Each row is a point on a landscape with many peaks, with its height.
From any point a climber steps to the highest of the 3 points nearest to it. It stops when none of these is higher. Distance is the straight distance between rows; heights are no part of it.
k313 (h 41.9): [ 32  57 -20  -1 -19   6  12  21  -7]
k391 (h 65.4): [-48 -62  22  -5   8 -17  28 -17 -43]
k178 (h 3.8): [-18 -59  -5  -5  23  -4  21 -16  -6]
k411 (h 23.6): [  3 -27 -14  -4  18   0 -11 -15  22]
k629 (h 59.2): [  1   8 -13 -11   0  -4 -17 -14  30]
k738 (h 71.8): [-43 -66  35   8  -6 -31 -22 -30 -34]
k496 (h 37.9): [ 17  50 -27 -12 -22  -6   7   5   2]
k57 (h 20.7): [ 27  54  -4   2   4  22 -14  23  18]
k160 (h 35.6): [ -1 -44  -9  -5  27   6   5 -15   8]
k455 (h 63.0): [-39 -50  25   7 -10 -29 -22 -28  -7]
k215 (h 59.4): [-34  -9  12  -8 -36 -34 -14 -32  10]
k699 (h 69.9): [-49 -69  41   7   1 -30 -11 -23 -53]
k840 (h 52.1): [-32 -42  13   3  -7 -27 -19 -33   5]
k595 (h 81.3): [ -1 -42 -15 -10  34  13  21  -4   1]
k646 (h 34.2): [ 13  41 -16 -13 -12   3  -4   1  15]
k510 (h 33.2): [-19 -41   2  -3   4 -17 -13 -24  14]
k881 (h 29.8): [-19   5 -17 -10 -60 -55  18 -27 -24]
k278 (h 29.1): [-30   3  -2  -9 -68 -57  14 -29 -29]
k687 (h 55.1): [ -5 -39 -15 -15  39  18  41   2  -8]
k53 (h 49.8): [ 49  65  -4  26 -20  23  26  54 -25]
k99 (h 44.8): [34 72  1 13 -7 27  5 40 -5]
k303 (h 44.4): [ 14 -32 -12  -5  38  17   0  -5  11]
k614 (h 68.4): [-54 -67  31  -1   6 -22  15 -22 -48]
k71 (h 55.9): [31 68 16 26  3 42 -1 55  7]
k575 (h 43.3): [ 41  10   5  15  43  49 -17  34  13]
k446 (h 24.4): [-33 -58  -3 -10  24  -8  35 -11 -16]
k216 (h 56.5): [-46 -18  29   3 -35 -47 -27 -34  -9]
k50 (h 45.6): [ 40  64 -18   7 -16  13  14  33 -16]
k658 (h 39.3): [ 39   5   0  11  41  45 -14  27  16]
k511 (h 43.1): [42  8 17 25 47 56 -8 46 11]
k330 (h 25.6): [ 27  10  -7   4  29  29 -19  14  25]
k92 (h 42.3): [38 -6  2  8 52 50  2 29  4]
k388 (h 49.9): [ 39  25  12  20  35  48 -16  39  15]
k788 (h 47.9): [ 14 -20 -19 -12  50  39  37  20  -8]
k719 (h 41.0): [ 14  16 -11  -7  10  12 -20  -1  27]
k488 (h 45.2): [36 -9  0  8 59 59 29 43 -9]
k598 (h 30.9): [-12  15 -21 -15 -56 -47  20 -24 -17]
k289 (h 68.0): [ 33  53  20  22  18  45 -15  44  20]
k128 (h 51.1): [ 39  69  23  44 -18  33  25  63 -13]
k395 (h 35.8): [  8  38 -28 -17 -28 -20  13  -7   0]
k826 (h 45.5): [ 27 -20 -12  -3  49  39  10  18   0]
k555 (h 63.8): [-21  19 -13 -15 -38 -32  -2 -28  14]
k590 (h 34.1): [  5  33 -30 -14 -42 -29  15 -19  -6]
k171 (h 39.5): [ 30  47   4   8  14  36 -18  31  20]
k920 (h 74.7): [ -9  13 -13 -16 -19 -19  -9 -18  22]
k314 (h 45.4): [-21 -16  -3  -7 -12 -19 -19 -28  20]
k919 (h 31.0): [-12 -30  -4  -5   6 -13 -16 -21  18]
k368 (h 56.0): [-26  -4   1  -7 -29 -33 -15 -28  16]
k96 (h 67.1): [-34 -19  16  -4 -25 -35 -22 -32  10]
k891 (h 52.2): [-52   1  30  -4 -60 -54 -15 -30 -19]
k11 (h 28.3): [24 56 -9  1 -5 21 -5 22 10]
k993 (h 56.2): [-33   6   1 -12 -41 -44  -9 -28   2]
k909 (h 13.2): [-25 -60   4  -1  11 -16   1 -22  -7]

Where does a climber stop that starts at each point below?
k646 | k289
k488 | k595
k99 | k289
k178 | k595
k92 | k595
k391 | k738
k11 | k289
k590 | k920
k909 | k96
k395 | k289
k314 | k96
k411 | k595
k330 | k388
k891 | k96
k510 | k96
k881 | k920

Call two points neighbours if one is among the 3 nearest of the other. Go from one point of each pair to the other, from neighbour to neighbour, staying as high as possible. Name the lowest point that can't be avoided.
k96, k738 | k455
k96, k388 | k646
k388, k595 | k92
k738, k920 | k993
